Points on a hilly landscape, in no order, each with its height.
From any point a climber takes the steepest step (rise divided by distance) to one of its 2 nearest points. It stops when none of these is higher. Distance is the straight distance between rows; heights are no part of it.
pum: [-18  30  -8  -7  27 -10  14  10  -8 -17  13   6   6 -15 -16 -28  18 -20
  17 -14  21   7   3 -26   5 -22  -7 -11  10 -26  -8   3   6  15 -29 -12
  -3  -3 -13  -1   6  -8   7 -28 -23 -22]  height 1.75
veva: [ 44  21  21   3   0  52 -11  24  12  34  35  -4   8   6   9   8  -4  13
 -15  26 -20  37  -6 -20  11 -12  20 -16  -6 -12 -16   2  31  -6   6 -11
   7  17   6 -12 -11 -19   8   5 -29   4]  height 2.76
tiro: [-21   9  -8 -10  -4  15   1 -18  -4 -10 -18  -8   2 -25   8 -10 -17 -29
  11 -30   3  -3   0 -25  27 -13   9 -29  22  -6 -17  32 -15  -5 -26 -24
   4  24 -13 -22  12  27 -10   9  -9   9]  height 5.20
las: [-10  13   0 -10  27 -19 -33 -15   9  10  21  14  21 -14  -4  13  -1  16
   9  36  14   0   2   5   8 -33 -10 -18 -13  27  -8  16  29  -1  32  10
 -19  22  11 -26   2 -22   1   7   7   5]  height 2.43
pefug: [ 16   0  -9   5 -16 -20 -20   2 -15   5 -27   0 -10   1  -8  16  -8   9
  28  29 -14 -21  -5  14 -14  -1  -5 -13 -20  68  31  13  16 -11   9  -5
  31  -5 -17 -31  -2  -1 -16   5   5   5]  height 3.65
Vogir: [-45  20  -2  -5   7 -32  19 -34 -16 -12  46 -10  17   6  42 -28  13 -32
   0  -7  35   5 -11   9 -22 -23   8   8 -10 -27 -18 -20   1 -13  -3  12
 -11   9  -4   2  15 -12  29 -36  -4  -3]  height 2.10
fisu: [-16  -6 -10 -18 -18   0  15  22  24 -15 -47 -29  -7 -15   8   4   3  -1
  -1 -18  10  -9   1  -6   1  10   4  -1   5 -34   1  25 -15  -8  12  13
  22  -6  -9  -5  18  27 -13 -26   2  16]  height 3.35
Notip: [  4  10 -11  -5 -25 -14  10   0   5  19 -36 -20  16  13  20 -17  20  -2
  -1  -3 -22  -7  -4 -17   9 -22  15 -38 -26 -27 -27  23  17 -22 -15 -29
  44  11 -11 -23  11  28   0 -32   2  35]  height 3.79
dege: [  5   4 -18   1   4 -10  21  25  18  16  -2   0  19   9  -4 -22  28  -2
  -1 -12  -2 -10  -5 -16   6 -10  -6  -4 -21 -54 -14   0  13  13   7   8
  37  -9  -3  26  13  19  -6 -32 -15  -8]  height 5.74
loga: [ 37  26  -6   9  -3  21  -2  31 -25  27  14   4  -3  -8 -13  -6  36   5
  13 -14  -1  35  11 -32  28  19   1 -15  -1 -22  15  -3  43  27 -47 -20
  35 -34 -26  17   6   6 -15 -22 -15 -37]  height 4.44
lud: [  7   1 -19   5 -10 -51 -14 -19 -23   1 -27  12   6  11 -18 -15  22   2
  18  10 -11 -33  -7  -8  -3 -17 -16 -15 -24  59  17  -6  18 -17   6 -18
  30  23 -15 -32  12 -14   5  -5  14   7]  height 3.22
pivup: [ 19  17 -29 -12 -26 -35  19  14 -20  -6 -43 -15  16   1 -36  -5  12   9
  17  -1   8 -10  23   7  -1   2  20   4   7  -3  27  22   6  -1 -22 -19
  40 -32 -27   5  26   9 -18 -48  10 -23]  height 3.05
gasib: [-18  16  -6  -9  23 -45 -43 -11 -17  -1 -25  13  17   1 -13  -4   5   8
   7  32  10 -31   2  -4   0 -30 -22  -9 -24  56  11  10  18  -7  34   0
  -4  24   6 -40   4 -20  -1  -7  21  10]  height 2.80
pifam: [ 15 -19  12   9   4  17  -1  22  18   7  32  -3  20  25   0   2  13   0
 -16  12   3  -4   2   1   0 -20 -11  21 -34 -27 -26  -9  17  39  44  35
   2   3  26  51   3  -8   4  24   8  -7]  height 0.94
Ner: [  1 -25   2  23 -27 -11  15 -36 -10  18  -4  17   1  23  29 -23  23 -20
  16 -17 -45 -21 -37  -1  13   7 -17 -13 -13  42  -8 -31 -30  -3 -10 -20
  31   1 -25 -13  -5  33   6   5  17   9]  height 5.00
bopo: [ 14  11 -28 -14 -41 -33  15  -7 -16   5 -65 -31   0  20 -23  -9  -2  10
  15  -8 -10  -7  11  14  -9  13  25   8  14  17  21  28 -18 -16 -23 -18
  46 -20 -58  -9  10  25 -13 -43  -3  -6]  height 2.70
kur: [ 11   5   5 -21 -10  54  -4   4  21   6   4 -12  11 -28  10  13 -45  -1
 -16  -6  17  36   9 -25   8   6  17 -27  27 -53 -23  17  -5 -16  -7   9
 -21  29  13 -23   4 -10  -1  16   1  21]  height 2.73
Gana: [ 32  15  16   1  13  29 -45  -8  -9  40  48  16  -7 -32   5  23  19   6
  23  30   3  26   7 -12  18  -6   2 -28   5  21  10  -9  39  24 -12 -24
  -5  -6 -15 -17  -5 -41   2   3  -1   3]  height 2.23
Pefu: [-51  -4  -3  -7   5   9   4 -33   0 -45  -7   7 -12 -38  20 -11 -45 -25
   3 -30  25 -10  -1  -6   3  18 -10  -1  36 -15  -8  -1 -36 -13 -19   1
 -42  22   2 -13   1  -2  -5  43  15  17]  height 1.92
sim: [-23   3   9   3  -1  -2  15 -41  -2  -5  74  10  11  27  41 -14  -1 -19
   0  12  18  11 -14  13 -17 -30  12  17 -19 -10 -27 -24  -1  -3  17  33
 -16   4  16  14  -2 -23  20 -10  -7   1]  height 2.67
gil: [  0 -45   0   5 -21  16   2  23  29   5 -19 -17  11  20   7  20   9  26
 -12  11 -14 -18 -20  37 -15  16  -4   9 -40  -5  -6 -12  -3  12  45  36
  23   4  14  14  10  17 -17  22  13  24]  height 5.67
Lin: [ 18  17  19  -1  24  38  -7  14  -2 -11  34   2 -28 -13  -2  18  -7  11
  -5  -8  34  50  26 -18  11  17  14   6  36 -28  14 -13  -8  21 -32  -3
 -37   6  -1   4 -18 -39   9   4   4  -6]  height 5.18
mirom: [ 26 -35  12  13  19  22  26  30  -6   9   8  -3 -22  27  -8  28 -23 -13
 -30  -2 -28  15  18  18  -8  -9 -16   5  -8 -11 -18  10  -8   8  12  -7
  -9   8  16  20 -45  13   2  45   2   2]  height 3.60
Magos: [-45 -14 -16  15 -19 -30   9 -33 -10 -26 -25   9  15  17 -24 -27  -2 -31
 -10 -30 -25 -47 -17 -34  -8 -29 -14   3 -13  18 -16  -4 -42   7  -2 -10
 -12   3   6   2  23  27   7  -7  -9 -15]  height 2.98
mezi: [ 14  13  10   6  17  25 -12   9  -5   2  17  15 -32 -17  -6  27  10  14
  25   9  24  33  22  -1   8  28  15  17  15   4  34 -14   8  20 -40 -11
 -32 -23 -17   6   1 -41 -10  -8  -4 -19]  height 5.73
falut: [  9   5   0  -3  27  15   5  47  33  -4 -16 -15   2  -1 -17  28 -14   4
 -28  -1  22  25  25  17 -14  -4  18  16  22 -41  -7  27   3 -10  33  23
   4  -2  11  13   0   6   5   1 -29  -4]  height 3.33
rin: [  5 -15  13  17   8  12  24   9   4  13   2  10   6  30  10 -25  -9 -25
   3  -7 -43   8 -10  -9  10 -28  -7 -14 -15   5 -18   9   3  -9   8 -12
  25  11   2  -8 -29  33   5  15 -31   0]  height 1.22
Vopa: [ 32   3  16  -4  -7  65  -5  20   5  11  18 -13  13 -13  15   5 -25  -9
 -19  -6 -14  35   6 -33  13  -1   4 -25  25 -34 -20   8  10   2   3 -31
   0  27   7 -11 -11 -10   2  30  -9  11]  height 3.18
zeti: [  5 -22   0 -14 -25  25  -3  15  32   4 -33  -9  13 -27  15  17 -20   5
 -18  -7  -3 -14   3  -2  15  14 -16 -24  -6 -38 -22  14  -9   3  29  16
  11   1   9   1  17  28 -28   5  30  35]  height 4.02
Runar: [-12  -4 -10 -22   0  27  -8 -16  18 -11   0  14   2 -47  28  -1 -56 -14
  -2 -19  11  29   8 -24   1  19  12 -21  34 -31 -21  12 -19 -36 -14  13
 -43  25   6 -23  14 -13   2  27  14  25]  height 2.33
kodep: [ -1  10   1   3  16  -9  34  -5 -22 -27   1   8 -20  13 -22 -16  10 -13
   6 -15 -11   0  12  -3   9  -4 -23  20  16   3   5 -11 -11   7 -21 -20
   3  -5   4  20 -29  16   5   7 -10 -28]  height 5.17
liru: [ 13  -2   6  14  -4   8  23   6  -2  26  29  -6 -12   9  33 -12  35   3
   7 -10  -8  32 -21  -3   4  32  10  -5   3 -41  -8 -24  21  -2 -24 -10
  33 -10 -13  16 -12  12   6 -20 -24 -15]  height 5.78
zatip: [ 16  24   5  -6  -9  31  -6  31  32  21 -21 -20   2   0  16  32 -12  12
   6  13  13  42   6   3 -18  19  60 -11  20 -21  15  31  19 -23  13  16
   0   3 -12 -22   1  -9   4 -33 -26   2]  height 6.16
sasu: [-28 -17  12  -2   7   1  10 -28  -3 -29   7  11  -3  -6  24  -7 -43 -22
 -10  -6  -1  -9 -14   0  -9  -7 -14   9  18  12  -8  -4 -20  -5  11   2
 -22  22  13 -10 -17  -3   2  42   1  23]  height 2.35
Befev: [  2  -5 -13  11 -30 -14  -3 -24  -9  28 -23  -4   9  14  14 -20  19  -4
  13 -22 -38 -13 -24 -30  21 -15  -4 -26 -24  26 -18   0 -13  -3  -7 -22
  45  13 -26 -23   7  40 -11 -11  14  21]  height 4.29
Meni: [ -3  -5  -2   4 -11   4   5 -13  -8   8  27   5  -9 -20  37  -1  29  -6
  20  -5   2  15 -24  -3   6  17  -6 -14   1  -1 -11 -29   5   9  -7 -18
   1  -3 -19  -2  -5  -6  11  -7  14   5]  height 4.84
gufom: [ 14   8  14   4  12  27   9  21  32  -7  -1 -17   4   0 -13  31 -18  28
 -24   6  33  41  30  18 -19   6  39  28  37 -48 -10  16  -9 -25  19  53
 -22   8  17   7  -4 -16  16  -8 -11  -5]  height 2.75
bav: [ 33 -43  19  20   8  31 -16  14   5  15   6   2 -29 -19   8  28 -29   5
 -16  19 -28   2   2  26  -9  43 -11  12   4  30  26 -13  -2   2  -2   7
   0  -5   6  12 -18  -9  -5  39  17  28]  height 1.54
vuzu: [  8  26  13   5  38  41  16   7  -7   0  41  -8 -20  -1  -5   4  -9  -6
 -15 -27  12  39  24 -14  10 -13   6   4  42 -53 -25   4   0   9 -30 -15
 -18  11  -4   9 -31 -27  19   5 -22 -11]  height 4.46
tatu: [ 23  10  -9  10  -3  14  -1  46   1  10   4 -10   2 -16 -21  -4  46  10
  -1  -5   6   7   8 -25  14   7  -2  -5 -12 -48 -10   6  38  36 -10  -3
  35 -27   4  33  21   7 -22 -28  -1 -26]  height 4.97
Sep: [-23  19 -11 -16  -2 -26  -7 -18 -11 -31 -37  -4   2 -26  -4  -3 -19 -14
  25 -14   4 -16  -1 -25   8  -8  -8 -11  18  18   8  26 -16  -6 -22 -24
 -11  11 -13 -25  23   9 -10  -6  -4  -2]  height 5.91
pakuz: [-17   3  -5  -9  -9  19  13 -12  24  19 -32 -32   8  -1  29 -14  -1 -18
  -3 -28 -19   8  -4 -20  24 -19  24 -34   6 -29 -19  30  -4 -12 -10 -29
  25  13 -18  -8  11  36  -3  -2 -17  33]  height 4.45
zop: [ 11  -4 -27 -11 -43 -52  15 -18 -20  -4 -56 -10   3  27 -13 -20  20   9
   5   0 -31 -34 -11   8  -8  19   6   2 -19  24  21  -8 -39 -17 -11 -20
  46 -28 -31  -2  15  33 -16 -31  30   1]  height 2.32
Seza: [-37  18  -1 -11   0 -23   4  -4  -2 -64 -32   5  -8 -19 -14 -15   3 -21
  -6 -20  19 -34   9  -9 -14   2 -19  18  29 -28   1  -4 -31   3  -9   5
 -36 -22  15  -1  15  13 -13  -1   5 -15]  height 5.72
Vur: [ 21  10 -32 -11 -21 -21  -8  20 -10 -12 -21  -6  -3 -14 -41  10  38  18
  13  14  27 -20   2  18  -1  14   4   6 -18   9  22  -3  22  13  -6   3
  23 -41 -12  10  34   3 -25 -33  34 -19]  height 2.65
Tipof: [ 16 -33  20  13 -22  17  -5 -13 -14  13 -11  14 -24 -10  19  18  -9 -11
  10  -9 -38 -13  -6  15  13  41 -24   8  18  33  16 -12 -23  17  -7 -10
  11 -13   0   4 -15  19  -2  37  27  21]  height 1.79
gilun: [ 24 -30   8  15   6  19 -15  23   7  -9 -19  23 -21 -11  -3  20 -55  12
 -17  11 -14  10  32  11  -5  32  -9   4  21  16  18  13 -10 -19   1  21
 -39   7  12  10 -19  -8 -10  43  13  13]  height 1.57
kivu: [-12  -4 -14 -19  -2 -21   7  29  18 -15 -60 -35   0   9 -11  -4  -3  28
  -2   4  12 -18  11  32 -22  -6  15   9 -10 -18  -6  42  -5 -14  21  10
  32 -16  10   5  13  21  -8 -35  -9  12]  height 2.86
moru: [-28  28   7 -13  35 -19   4 -11   6  -5  39   7  24  14 -16 -25   8 -11
   0  10  29   7  20  -9  -7 -38  -2  16  -6 -30 -18   3  16  20  23  21
 -20  -6  12  30   5 -10  19  -9 -14 -19]  height 1.68
rodim: [  7 -36  11  17  20  18  -9  16  16  -2  27  -7  -4  -6 -18  22  20  33
 -31   6  10  -5  18  41 -19  35 -13  41  -2  -3   5 -19   4  20   4  34
 -20 -20  35  41  -4 -18  -3  33   9   6]  height 2.92
movo: [  0 -17   9  19  27  25  12  38  19 -17 -19 -19 -31  10 -20  35 -16  26
 -17   1  16  20  27  40 -25  42  29  33  18  -7  21  10  -7 -18  -2  18
 -21 -15  19   9 -27  -7 -10  10 -18 -16]  height 2.15
rifed: [ 14  26  -6  -3   4   3   2  24   2  -6 -35  -4  -5  -1 -23  14   1   6
  10   3  18  14  26  -3  -4   7  22   0  19   7  32  33  17   0  -6  -7
   8 -26 -19  -4   9  -1 -15 -28 -16 -31]  height 3.45
Fid: [ 10 -17  13  13  13   9  40   2 -28  -7   7 -10 -20  24 -15  -2 -13 -27
 -17 -35 -30  -6  20   4   8  -9 -20  18  11  -1  -3   6 -21  11 -13 -28
 -14   2   9  20 -55  19  10  34  -3  -8]  height 4.30
vog: [ 10  22  15  -7  19  14  -9  -3 -20  12   3  24  -3 -12 -21  -6 -16 -11
  15  -2 -16  12  34 -29  31 -18 -13 -17  19  38  12  22   4  25 -23 -35
 -11  15 -13 -20 -22 -10 -15  18 -22 -12]  height 1.72
ril: [  4 -23  26  12  13  23  19 -13  -7 -11  20   7  -4  10   0   9 -63 -16
 -25   3  -5   8  25   2  -4  -9 -12   1   4  -7 -27  11 -10   2  12   3
 -25  34  25  12 -35 -10   3  59  16  27]  height 2.93
Fiva: [  5  16   8  -5  25   0 -21 -19 -21  17  32  24 -14  -2   6   5   1  -1
  19  12  -4  26   3  -9   4  -8   0 -11  17  42  10   1  23   0 -14 -24
 -21  14 -17 -26 -26 -31  -1   5 -19  -9]  height 1.96
bubu: [-26   8   4  -5  30 -22  -6  -7   9 -23  23   2  -7   2 -18   3  -8  30
 -11  27  39  -7  -1  43 -29   6  -6  41   6   2   7  -4  -3  -1  29  35
 -49 -14  31  18   9 -22   9   2  14 -14]  height 4.14
ragud: [-16  -9   8   3 -24  -7 -14 -16   5  27  44  -7  36  24  27 -15  19 -13
 -14  13   1 -14 -23 -24   7 -41  -2 -15 -51   2 -24 -18  16  17  31  14
   7  23  12   5  10 -26  19  -4   9   6]  height 0.56
Puf: [-19  21   6  -7  18 -11   2 -16  -1  -3 -17  -6   2   9  22  -6 -36 -13
   5  -6 -17   3  -6  12 -16 -18  18  -4  14  25  -6  32   4 -30   3 -13
   8  31 -11 -38 -15  21  -5 -11 -44  11]  height 4.59
bip: [ -2  11  -5 -29 -10  10 -23  -9  15  19  27   8  25 -34  12  22 -18  28
 -11  35  25  28 -12  -7  -2  -3  -5 -17  11 -25 -22  -5   9  -4  12  39
 -37  10  24  -7  20 -29   5   5  18  22]  height 1.80
pufib: [  2 -11 -31 -13 -18 -49  11   7   0  -1 -54 -20  -7  32  -7 -17  12  19
   2   6  -6 -31 -11  19 -20  -6   7   0 -22  12   6   4  -6 -16   0  -1
  37  -9  -3   8  14  23 -16 -32   8  15]  height 2.42
Rikud: [ 27  -1  13   6  -6  39 -27  25  20  19   4  -7 -13   1  14  47 -12  24
  14  21  -2  38 -11  27 -20  29  50   0  12  17  39  -1  26 -18   4   8
  -4  -1 -25 -22  -4 -19  -7  -5 -11   1]  height 5.42
diri: [-23  34  -7 -23  40 -20 -19   2   7  -3  24  14  16 -13 -18 -14  10 -12
   9  14  30   6   7 -18   9 -31 -17 -19  -9  -3 -10   1  22  15   4   3
 -23   0  -1  -8   9 -26   7 -17  -2 -16]  height 2.06
Mon: [  3   8   2   2   6 -31  24   0 -19  -2   4  18 -12  14 -20 -19  15   2
  11   0 -13  -4 -11   5  -9  19  -7  15   5   2  26  -4   9  -5 -31 -14
  14 -31  -4  12 -12  17   5 -18 -25 -35]  height 5.97
Pafi: [-46   7 -18  16   2 -35  23 -48 -15   7  10  -6  14  -2  26 -40  21 -30
  11 -32   8  -9 -23 -19  16 -19   4 -26 -20  -7 -27 -16 -13 -22 -41 -25
  12  31 -22  -7  19  29  42 -26  -7  10]  height 1.24
gam: [  4 -33   6  17  14  23 -14  16   6 -26 -13 -16 -32  -2 -34  21   5  40
 -23  -1  18  -4  32  45 -12  58   1  48   9   9  33 -12   7  -5 -11  19
 -33 -39  32  21  -9 -11 -14  20  12 -17]  height 2.51
rubel: [ -7 -41  -2  10 -11  -6   7  18  10  16 -28 -11  -2  38   7  -8   4  10
  -3  12 -33 -29 -34  31 -20   4  -9  -4 -44  32  -3 -11 -10   0  37  18
  44 -11  -3   1  -5  12 -10  10 -11  19]  height 6.56
Zum: [ 24  16 -14  -2   0  -2 -34   4   7  24   2  -4   5  -9   3  36 -16  14
  15  44  27  25  -1  28 -12  20  35 -13  -2  37  32   9  38 -29  16   0
  -5  -1 -30 -39  21 -30   6 -17  21  14]  height 4.83
zive: [ 10  -5   2  -2   3  16   6  29  11   5   6   1  -9 -12  -1  14   3   2
  -4  -4   6  19  11   3   7   9  11   6  10  -5   6   4   6   0   8  -1
   8   3  -7  13  -3  -1 -13  -1 -19  -2]  height 3.98
Nodem: [ 12   5   9  -3  15  13   3  12 -10   1  -8   8  -5   3 -24  -1 -15 -15
   3  -8 -35   6  13 -25  22 -26 -15  -3   1  28   9  25   8   2   6 -18
  14   8  -2 -18 -32  20  -5  23 -30  -5]  height 1.50
vudak: [ 19   2  10  -3   1  29 -19  11  33  22  27  -3  10 -22  -8  35 -21  47
 -21  28  27  46   0  16 -14  16  12   6  33 -27  -3  -9   7 -20  21  64
 -37  13  19  13  10 -27  19  12   8   4]  height 2.21
gapu: [ -3 -18   2  -8 -20   7 -13  26  27  -1 -16   3  13 -18   5   9  15  15
 -13  -5   8 -27  -4  11   5  14 -16   2 -26 -27 -21  -4  -2  26  45  32
   5   2  20  32  21  10 -19   2  35  25]  height 4.75
budu: [-32  13  -5  -4   8 -52   5 -17 -12  -6 -25  -3   8  22   3 -32 -14 -15
  13  -3 -18 -26  -5   3 -17 -39   0  -4   0  22  -3  24   7 -35   5 -13
  14  14  -7 -27  -7  12   8 -15 -36   1]  height 3.99
tusaf: [ -9 -36  -9  14 -22 -21   4  -4  -7  -1 -29   5   0  30   5 -10  11   0
  -6  -6 -50 -37 -34   4  -7   0 -26   3 -21  42   4 -34 -34   5  21   2
  29 -22  -6   3   4  23 -14   0   9  -4]  height 5.79
mekul: [ 11  14 -16 -11   5 -41 -18 -13  -4  12  -1  -6   0 -12  18   9  11  15
   9  34  31   1  -5  36 -13  -1  10  -6  -7  44  21 -13  22 -26   8 -21
  10   7 -19 -25  10 -26  12 -25  17  12]  height 4.24
gomig: [ 11  -9  14  10  10  16  -1  28  18 -17 -30  10 -22 -10  -6  22 -54  15
  -7  -7  17  23  37   9 -15  49  28  17  37  -3  30  15 -15 -27   3  22
 -38   5  -3   8 -28 -21  -4  19  10  -2]  height 1.81
bebaz: [  1   7  11  -4  35 -15 -11  14  14   2  40  17   9  19 -26 -17  20  20
  -7  26  15  -2   5   5  -3 -25  -5  11 -34   6 -14  -6  20  29  25  24
 -14  -9  31  40   5  -3   5   9   5 -25]  height 1.28
Bigaz: [ 10  12 -15  -2   3  -6  -2   5  -3  -4  31  -3 -30 -20  -9   9  33  21
  24  -1  36  12   9  20 -12  31  20  23  10   5  26 -25  22   9 -29 -17
 -11 -44  -7  13   2 -28  -5 -31  -1 -37]  height 6.52
tetos: [ 16  -3  17   2   0  38  17   8  -9   0  24 -15 -10  -6  17   7  -4 -19
 -20 -22   2  25   6 -24  16  -2  11  -6  31 -52 -37   4  -8  12 -19 -21
  -3  21   1  14 -27   5  15  26  -4   1]  height 3.74
tuse: [ 19  -4 -23  -5 -28 -19 -18  15 -11 -18 -30  23  15  -8 -42  11  11  20
  14   7   3 -60   7  -2  20  12 -28   1 -21  23  22   4  -6  22   3  15
   7 -27   6   8  30   6 -33 -12  46  -7]  height 2.31
tunu: [  1 -22  13  -5 -31  -2 -10 -21  16  29  46 -16  32   6  33  10   5  18
 -10  29   7   4 -35  18 -17 -22   9  -9 -43 -12 -13 -23  12   0  37  35
   5  16  20   1  12 -24  31   0  13  26]  height 0.28
Raz: [-38  24 -23 -10  -2 -30   0 -43 -14 -15  22 -12  13  -8  29 -23  27 -20
   8 -19  36  11 -17  -3  -2 -28  11 -23 -26 -11 -12 -24  -5 -13 -41 -26
 -11  36 -10 -26  20  -6  30 -25   5   9]  height 1.62
Mimo: [ 35   8   0   5   5  32  26  20 -27  19   4  10 -14   6 -23  -8  17  -9
  -3 -30 -16  34  23 -24  30  14   1   1  17  -2  19   2   8  15 -57 -26
  20 -12 -26  26 -26  20   5  -4 -15 -31]  height 4.04
zapa: [ 34  32  11   4 -13  42 -26  14  -3  38  39   2   7 -18   9   6  15   9
   8  14 -11  47   6 -29  12  -9  22 -30   0  -8   8   4  45  20 -18 -32
  11  -2 -19 -16   0 -23  -2  -5 -17  -8]  height 2.47
damem: [ 15  10  -3   4  10   3 -25   4  12  42  33  11  15  -1  -8  10  29  15
   3  39 -17   7 -12  -4  -5 -19  -1 -20 -42  22 -10  -2  43  10  36   0
  23  11  10 -13   0 -29   7  14   2   5]  height 2.02
fara: [-29  16   7  -8  20 -23  -2  -7  -1 -45  -9   7 -14  -2 -12  -3   6   6
   1  -2  29 -32   1  25 -15   3 -20  43  12 -13  15 -13 -22  -1  11  14
 -37 -29  29  18   3  -9  -2   2   7 -28]  height 4.85
gal: [  6 -29  29  22  11   5  -7 -14   8  -3  38  16  -7  -3   4  14 -10  11
 -21  17   3  -5  -2  24  -2   7 -19  29 -11  14  -3 -32  -4  20  25  29
 -31  -3  39  34  -4 -27  13  41  22  30]  height 3.47
lani: [-18 -15  20   5   6  12 -11 -15 -11   3  42  20  -9 -10  25   4   8 -13
   2   4   1 -16 -16  -6  17   0 -28   3 -11   5 -10 -40 -11  30   0   3
 -22  -5  21  11  -9 -28  19  12  17  15]  height 4.09
fipa: [-13 -38  -1  10 -15  -9   7  15   8 -20 -30   4  -7  12 -20   2  21   4
 -12  -6 -11 -49  -9  22   0  18 -27  36 -13  -3   8 -35 -27  15  16  16
  -9 -38  33  24   0  23 -11  10  22 -15]  height 4.32
tubed: [-15 -33 -13  10 -22 -14  -7  -4   4  -3 -10  16   7  24   3  -8  29  -4
 -15 -16  -1 -58 -24   6   2  -1 -31   7 -30  25  -7 -29 -32  24  32  18
 -10 -23  15  19  20   4   0  -5  39 -19]  height 5.01
Bedu: [  1  -3 -12  17  -6 -21  31  14  -8  10   4   1  -2  10  -8 -17  43   9
  12  -8 -13  10  -7  10   0  28  -5   8  -3 -22   2 -18   0   3 -17   2
  41 -30  -7   8   9  32  -9 -28  -9 -24]  height 6.86
lef: [ 16   8   3 -15   2   9  10  16  24  27 -30 -17  -4  13  24   9 -32  -6
  10   3 -20  20  -2  10 -19   2  44  -6  20   9  17  46  -1 -37   4  -1
  23  12 -30 -37 -15   7   2 -22 -55   9]  height 5.31
Sofed: [  3 -10   1  -5 -15  -4  -2 -26 -28 -19 -14  11 -12 -18   0   2   8 -10
   8 -25 -20 -29  -9  -7  27  22 -26   4  26  28  10 -22 -42  16 -30 -24
  -3 -22  -4  -3  -3  12  -4  24  24  -4]  height 2.11
muso: [-23   9 -12 -19 -15 -15 -13  -8  -9 -50 -51   3  -6 -28 -12 -12 -31 -17
   8 -22  13 -50   2 -24   8  16 -27 -14  20  -2   5  12 -28 -13 -18   2
 -26   1  14 -15  30  27 -32   7  32  14]  height 6.75
noboz: [-14  20 -13   3 -11 -44  11 -52 -42 -17  -5  10  12  10 -18 -33  12 -20
  16 -24 -25 -32 -22 -20   5  -8  -7  -2   6  29  18   6 -19 -24 -45 -33
  -4  10 -13 -18   8  12  17  -4 -22 -22]  height 3.01
sufa: [-17 -14  15  20   0   7   9  -7  -6  11  36  15  22  38  19 -30  -2 -35
  -6   3 -22   4  -7 -31   9 -50 -10   2 -29  -1 -25  -9   9  15  30   3
  -1  26   4  11  -7  -2  11  14 -17   4]  height 0.88
mep: [-28  -1  -1  15  -7 -42   5 -31 -18 -13  -6  12  19  30  -1 -38   3 -31
  11  -4 -27 -28 -22 -29  -9 -40 -17   2 -18  33   5  -1  -6 -10  -6 -20
   1  12  -3  -9  -4  17  18  -6 -22 -10]  height 3.46
dusus: [-24  -5  -6   1 -20  -6   7 -46 -18 -30 -22   6  -6  -1  -3 -17  -3 -25
   3 -37 -20 -44 -36 -21  18  -2 -18   1  12  17  -9 -18 -57  12 -23 -17
 -13  15  -2  -6   7  34  -6  15  10  -5]  height 2.50
velo: [-21  18   9 -13   7  -3  -3 -42   4  -2  53   7  13   3  13   9 -16  10
  -5  40  34   8  -5  27 -16 -11   2  25  -4   0 -10 -11  -6  -6  38  44
 -37  15  24  15   2 -22  19   6   4  11]  height 3.36

Where does a climber stop that starts at each point below?
bav: zatip
sufa: Bigaz
gomig: Bedu
pufib: rubel
Pefu: Bedu
Raz: muso
veva: Bigaz
Runar: Bigaz
